A landscape with many valleys, sampled at points; each row gives a point and its height.
A ball rolls from a point to the lowest of its 4 nearest points, and stops where none of them is lower. Distance is the straight distance between rows; heights are no part of it.
j_726: [ -8  11 -10  11 -18 -12 -26 -18  12   0  -6  12  11  11 -24 -17  -4  -5
  -5  10]  (h 12.7)
j_643: [ -1   0   2   3 -18 -27  -2   4   8 -17  -1  34  11   5 -28 -30 -15 -21
 -13  -1]  (h 14.9)
j_496: [-15 -29  19  12  27 -23  45  10 -11  18 -17   5  -5  -9  24   1   4  -7
  -3 -11]  (h 37.2)
j_826: [ 16 -11   0   2  -9 -13  31   7  -4 -18  10  18   9  -7   7  -6   7 -28
 -13  -3]  (h 24.2)
j_597: [ 15 -24  -9 -12   6  -4  13   6   5   2   9  -2  -4  -4  14   7   8   2
   5  16]  (h 12.0)
j_856: [ 11   0 -17 -13  -6  13  -9  -7   8   6   5 -10   0  10  -8   9   6  14
  28   8]  (h 30.0)
j_219: [-11 -25  25  24  20 -29  56   8 -15  16 -28  -6  -8 -19  21  -9   4  -8
 -24 -11]  (h 37.3)
j_625: [  0 -23  -8 -23  14   5   2   4  -7   3   6  -5  -2  -4  24  21  -4  11
  11  10]  (h 6.6)
j_685: [  4 -22   2   4   7 -13  35  12 -11  -5   4  14  -4 -15  20  -3  15 -22
 -20 -10]  (h 19.6)
j_791: [-11  37 -16  24  -5   9 -46 -20  11   1   1  -4   3   2 -11   1   8   1
 -13  17]  (h 22.8)
j_756: [ -2  52  -6  14  -4  32 -35  -4   3  11   4 -28 -14   3  -6  13  -5  25
   8   3]  (h 28.8)
j_93: [  0  -1   3 -35   1  35 -20  14  -8   3   4 -33   5  -5   9  24   9  38
  21 -22]  (h 72.5)
j_317: [-12 -25   7   6  22 -16  35  13 -18  12  -5   7 -15 -16  26   4   7  -5
  -7   2]  (h 26.4)
j_651: [ 11  12  18   6  -8 -15  33  16  11 -13   4  38  16   2 -10 -20 -25 -53
 -17 -22]  (h 23.5)
j_598: [-11  18   3   5  -8 -28  -9  10  21 -17   0  42   8  -4 -30 -33 -28 -23
 -17  -1]  (h 21.7)
j_331: [ 15 -29 -11 -12   4  -6  16  11  -7   2  10   4  -6   2  17  13   0  -1
   0  10]  (h 9.7)
j_343: [ 22 -25 -16  -3  -1  -6   7   4   3  -5   7   3  -4   5   3   7   7   5
  10  15]  (h 37.6)
j_593: [  1  12  12  10  -6 -29  12  16  18 -19   8  43  11  -4 -22 -29 -35 -35
 -14 -11]  (h 27.3)
j_98: [ -3  -7  23   7   0  -4  52  11  -8  -5  -3  25  22 -15   7 -10  -5 -44
 -36 -18]  (h 30.7)
j_678: [  9  -8  -1 -37   2  35 -19  10 -15  -1   8 -36   0  -3   6  16   3  35
  19 -20]  (h 76.0)
j_204: [  4  27  -2  -7   0  29 -15  -6   4  18  -4 -29   3   4 -17  15   7  31
  27   0]  (h 10.0)
j_769: [  7  -8  -9  11 -12 -19   1 -10  -2 -16  -3  26   8  16 -23 -25   3 -12
  -5   7]  (h 18.5)
j_46: [ -7 -15  14  17   6 -15  56  11  -6  -4  -3   8   3 -17  14  -8   4 -30
 -35 -17]  (h 28.1)
j_667: [ 15 -24 -12   0  -3  -5  15   0   1 -12   8  13   1   3   4  -5   9  -7
   4  13]  (h 68.3)
j_908: [  5   9   2 -32   2  41 -17   8  -1   6   9 -35   9  -2  -3  18  12  34
  17 -20]  (h 65.3)
j_910: [-25 -30  20  -3  24  -6  16   3 -14  16  -2   4 -16  -7  39  10   0  13
   8 -13]  (h 20.2)
j_992: [  0  -2  10 -37  -3  34 -29  12 -24  -3   1 -45   1   4   9  17  13  35
  14 -29]  (h 78.3)
j_140: [ -6  55 -14  20  -7  13 -42 -19   4  -5  -2 -14 -13   6  -7   3   5   5
  -8  19]  (h 23.7)
j_421: [  6  -2  -8 -28   1  33 -16   9  -2   4   2 -27  11   8   7  28   3  31
  17 -12]  (h 63.5)
j_542: [  9  -7 -11   4 -10  -6  -4  -7   4  -3   3   9   3  12 -20  -8   7   0
   4  12]  (h 68.5)
j_313: [-15  20  -7  10 -16 -18 -27 -11  11 -16   4  17  14   0 -18 -21  -1 -12
 -12   6]  (h 26.1)
j_471: [-18 -23  19  27  20 -20  55   5 -17  11 -25   3  -5 -14  13 -10   7  -1
 -11 -14]  (h 42.6)
j_615: [-13  25  10  10  -2 -32  -4  12  23 -27   0  40  11 -13 -25 -27 -42 -24
 -19   4]  (h 29.7)
j_570: [  9   1  17  -2   7 -10  47  19   1  -7   6  29  15  -8  -6 -17  -5 -47
 -26 -28]  (h 35.5)
j_829: [-21  25 -13   1  -7 -14 -37 -17  10 -12   7  20  23  -7 -16 -18  -8  -8
 -24   2]  (h 53.6)
j_402: [ 18 -23 -13 -24  10   9  -2   2   1   0   5  -9   2   0   3  13   5  17
  12  19]  (h 10.3)
j_26: [  0 -23   0  11   7 -12  29   6 -10  -7   3  14  -8  -9  23   3  14 -20
 -13   2]  (h 19.5)
j_138: [-23 -30  27  15  27 -16  49  -2 -13  20 -22   2 -16 -15  26  -5   3   1
   2 -13]  (h 47.3)
j_412: [ -8   8   1  10 -16 -28 -15  -1  11 -20   5  34  17   3 -23 -29 -16 -14
 -14  -2]  (h 8.7)
j_254: [  0  61 -15  20  -3  17 -34 -17   2   6   0 -26 -22  -2  -7  14  -1   8
   1  13]  (h 28.2)
j_811: [ 13  -4  -7 -25   0  16 -12   7   8   9  -3 -20   3   5  -9  21   1  23
  29   9]  (h 28.0)
j_305: [ -2 -16  23  14   7 -22  53   7  -7  -8  -4   2  12 -14  21  -7   0 -39
 -44 -19]  (h 48.6)
j_590: [-12 -32  20 -14  14   1   1  11 -15   5  -1  -8 -19  -4  32  12  -6  13
  15  -6]  (h 15.9)
j_95: [ -4  18 -15  17  -4   0 -29 -25   6   0  -5  -3   7  11 -16  -5   1   6
   1  18]  (h 10.9)
j_960: [ -9  15  -4  18 -12  -5 -22 -14   3   3  -4  -3   9   9 -14 -14   4   5
  -6  18]  (h 5.2)
j_384: [ -9  31 -22  19  -6   5 -37 -23  14   9   2 -10  -1   3 -11   2   0   6
  -5  12]  (h 16.1)
j_14: [ -8 -15  13 -30  10  24 -18  16 -27  -1   7 -32   1  -4  22  16   7  30
  16 -18]  (h 64.7)
j_89: [  7 -15   4 -35  18  16 -17   8  -4   4   9 -24  -6   2  18  24   1  19
  17  -4]  (h 21.3)
j_657: [-14 -27  35  29  12 -32  76   5 -12  11 -31 -11  10 -17   8 -12  -1 -11
 -18 -22]  (h 48.1)
j_379: [ -2  46  -6  15  -9  19 -33 -17   5  11   2 -26 -13   9  -7  10   0  23
   7  12]  (h 21.6)
j_500: [ 17  -7 -21  -2 -12  -4   3  -4   8  -5   0  -1  -2  13  -8   0   9   3
  12  13]  (h 89.3)
j_257: [ 13  10  -9 -10  -4  21 -21  -6  12  11  -1 -20   5   6  -6  25  -1  28
  26   3]  (h 14.5)
j_428: [  4  -7   0  11 -17 -16   4  -6   3 -14   0  30   8  14 -22 -30  -3 -20
  -3   4]  (h 17.6)
j_497: [-20 -33  29  21  18 -25  70   8  -8  17 -34  -5  -5 -18   7 -11   1  -6
 -11 -22]  (h 43.7)
j_498: [ 13   7 -13  -4  -2   9 -16 -12   5  11  -2 -12  -1  19 -19  13   5  23
  24   9]  (h 26.3)
j_452: [-10 -18  25 -33   2  26 -21  10 -29  -4   0 -48  -1  15  18   6  14  34
  15 -18]  (h 76.5)
j_279: [-11  38 -21   9 -18   2 -48 -22  16  -8  10   9  12  -5  -8  -5   6  -2
 -27   5]  (h 60.6)
j_860: [ -5 -20   9  11  23 -18  44   5 -15   1  -7   3  -7 -14  24  -2   1 -17
 -21  -7]  (h 20.9)
j_69: [ -3 -32  -2   0  15 -11  15  12  -8   3  -6  13 -21 -10  35   1   4 -11
  -5   5]  (h 13.5)
j_832: [  4  21  -9 -16   6  42 -21   3   5  13   0 -28  -6   8 -24  20   1  32
  28 -14]  (h 33.9)
j_435: [ 10  64 -20  17 -16  43 -47 -17   3 -10  21 -14 -14  -1   5   7   8  -5
 -13  13]  (h 14.6)
j_621: [ 15 -10   5  -3  -1  -3  36  10  -7 -14   5  31   8   4  -2 -15   4 -38
 -15  -5]  (h 30.6)
j_544: [ -2 -27   7 -16  24   6  -3   7  -9   5   6  -9  -9  -3  35  21  -6  13
  17  -1]  (h 10.4)
j_123: [ 13  18 -10 -18   0  34  -9   4   3  10   2 -22  -3   4 -17  24   6  30
  33  -5]  (h 22.7)
j_40: [ -9 -18  22 -35   5  25 -17   7 -19   8   2 -32 -14   2  27  19   3  25
  18 -20]  (h 70.8)
j_686: [  9   8 -10 -27   1  28 -20   6   5   3   3 -27   8  -2  -7  24   3  36
  28  -8]  (h 42.9)
j_983: [-12 -24  30 -25   9  17 -14  11 -23  12  -2 -24 -16  12  33  11   0  17
  29 -15]  (h 47.1)
j_227: [-11 -16  21  25  16 -20  56   2 -20  -2 -19  -2   4 -13  21  -6   4 -22
 -22 -17]  (h 28.9)
j_713: [  3  31  -9   7   4  25 -15  -7  11  20  -7 -18 -11   8 -25  17   0  26
  26   0]  (h 9.8)
j_963: [-11 -30   9   0  20 -12  23   3  -6  19  -6   1 -20  -8  36   7   1   5
   8   5]  (h 28.3)
j_267: [ 10  -5 -17  -2 -12   8  -9 -12  13  -1   2  -4   1  10 -14  13   6  10
  23  19]  (h 46.1)
j_555: [  0   2   2  10 -12 -26   3   6  11 -15   2  39  10   4 -18 -36 -20 -31
 -13  -5]  (h 19.0)
j_852: [  7   1  -5 -33   5  29 -19  -4   3   3   8 -25   8   0  -3  21   5  31
  19  -5]  (h 51.0)
j_141: [  4 -23  -1   3  13 -12  30   5 -14  -3   2   9  -7 -16  32  -2   7 -16
 -15   3]  (h 18.4)
j_405: [ -2  19  22  20  -8 -31  15  29  20 -20   6  37  11  -1 -19 -19 -51 -41
 -12 -15]  (h 26.6)
j_802: [ -2  57 -18  16 -11  26 -46 -19  10  -4  10  -6 -10  -3   4   9   8  -5
 -18  12]  (h 5.1)
j_803: [-17 -37  22  -2  26 -10  22   6 -12  22 -11   5 -20 -11  29   3   2   9
   7   0]  (h 24.0)
j_207: [ 17  -9 -14 -19   2   4  -5   3   8   3   9  -3   2   2   3  21   4  11
  16  16]  (h 16.5)
j_633: [-20 -32   9   3  26 -21  31  11 -17  18 -13   6 -16  -9  31   6   2   1
  -8   1]  (h 35.1)
j_797: [ -9  17 -15  14 -13  -4 -36 -20  10   0  -1   3   8   9 -14 -14   4   5
 -13  22]  (h 17.7)
j_879: [ 18 -16 -11  -7  -1  -2   1   0   4  -1   6  -3  -4   5  -7   7   0   6
  17  21]  (h 6.8)
j_424: [ -1  23 -11 -11   0  24 -18 -13  12  12  -7 -26   1   8 -16  13   6  31
  30   5]  (h 4.4)
j_739: [  7 -17   1   3   3 -12  37   8 -17  -7  -1  13  -2 -15  12  -8  12 -27
 -22  -7]  (h 20.1)
j_312: [  8 -25  -3  -6  15  -4   7  10 -10   4   6   0 -14  -6  31  10   1   4
  -1  11]  (h 8.1)
j_309: [-10 -35  22 -23  17   3 -11  14 -13  17  11 -13 -19   7  34  15 -12  17
  16 -12]  (h 24.8)
j_892: [ 16 -24  -6  -7  -4 -12  23   7  -7 -12   3  16  -7  -3  12   0   8 -17
  -3  10]  (h 18.3)
j_694: [ 11 -19  -8 -22   8   7  -2  10  -9  -3   2 -18  -6   3  11  24   4  14
  16   5]  (h 7.9)
j_890: [-16  12  -7  11 -19 -10 -32 -26   9  -3   0  13  17   2 -20 -18   1  -6
 -15  13]  (h 24.3)
j_619: [  3  42  -7   1  -1  33 -16  -5   5  19  -2 -30 -11  11 -26  16   2  34
  24 -13]  (h 19.4)
j_796: [ 13 -15  -1   3 -16 -17   7   1  -1  -3   5  22   2  10 -15 -22   5 -22
  -3  -1]  (h 31.0)
j_688: [ -3  -2  -8   7 -17 -16 -15 -10   7 -12  -2  22  14  12 -26 -20  -3 -13
  -6  15]  (h 16.3)
j_887: [  2  10  23  11  -7 -26  28  17  16 -14   2  42  12  -3 -18 -18 -38 -44
 -16 -19]  (h 22.9)
j_758: [  3 -15   9   9   1 -16  45   2 -12  -8  -1  13   8 -19  15  -8  12 -40
 -34 -18]  (h 21.8)
j_490: [ -5  47 -14  17 -11  13 -48 -17  16  -2  10  -6  -3  -2   3   5   5  -2
 -16  16]  (h 15.0)
j_63: [  4 -13   9  11   0 -16  46  14  -2 -14   5  19  -2 -11  12 -17  12 -34
 -24 -10]  (h 20.8)
j_37: [-15  48 -17  18  -5  17 -34 -24  11  10  -4 -17  -8   2 -17   6   1  12
   3  18]  (h 20.0)
j_837: [ -3  45  -4  17  -7  25 -29  -6   7  15  -3 -20 -16   6 -23   9   5  31
  18   1]  (h 18.1)
j_708: [  5  -5   6  12 -12 -18   9   9   4 -18   1  34  12  14 -20 -21 -19 -32
  -6  -9]  (h 20.7)
j_697: [-16  21  -6   0  -9 -23 -25  -1  21 -18   7  27  20 -16 -25 -27 -28 -10
 -20   2]  (h 35.9)
j_224: [ 19 -14  -9   3  -7  -8   7  -6  -1 -10   4  17   1   7  -6 -13   4 -16
  -5   9]  (h 64.3)
j_980: [  2   4 -15  13 -13   2 -18 -11   8   3  -7   4   1  18 -24   2   7   8
  10  20]  (h 19.7)
j_479: [ 13  -9  -5 -31   4  14 -15   3   2   1   2 -16  -6   1   8  22  -3  25
  18  -7]  (h 23.4)
j_644: [ 19 -17  -1  -5 -11 -15  24   3  -6 -13   5  17   3   6  -6 -13   8 -25
 -12   1]  (h 37.5)
j_599: [-13  25 -13  12 -16  -4 -38 -25  12  -2   0   8   9   2  -9 -15  -1  -1
 -20  21]  (h 38.1)
j_787: [  9  -2  18   4  -7 -13  23  10   6 -12   5  40  13   3 -20 -23 -19 -41
 -12 -20]  (h 6.7)
j_291: [  0  12  -7  19 -18  -3 -22 -20  10   3   0  -1   9  14 -22  -9   4  12
   5  19]  (h 11.5)
j_706: [  9   4 -13   0 -16   2 -11 -17   5   6  -2  -4   0  12 -18   2   4   5
  14  19]  (h 32.9)
j_693: [ -1  27 -11  16  -7  19 -28 -19   9   8  -7 -19  -5  11 -16   7   5  20
  13  13]  (h 17.8)
j_547: [  2  18 -13  15 -11   4 -21 -18  13   5  -3 -10   4  13 -17   2   4   6
  10  19]  (h 14.7)
j_385: [ -1 -16   9 -34   6  14 -18  14  -9   3   4 -25   1  -2  20  16   2  24
  17  -6]  (h 42.0)

Call two points neighbours if one is among the 4 nearest of the other. Go from one point of each pair to the other, from neighbour to neighbour, staying as low as possible. Name the highest point that can't be avoided.
j_879 and j_412 => j_811
j_802 and j_424 => j_837
j_787 and j_424 => j_708
j_879 and j_625 => j_402
j_412 and j_960 => j_428
j_802 and j_960 => j_384
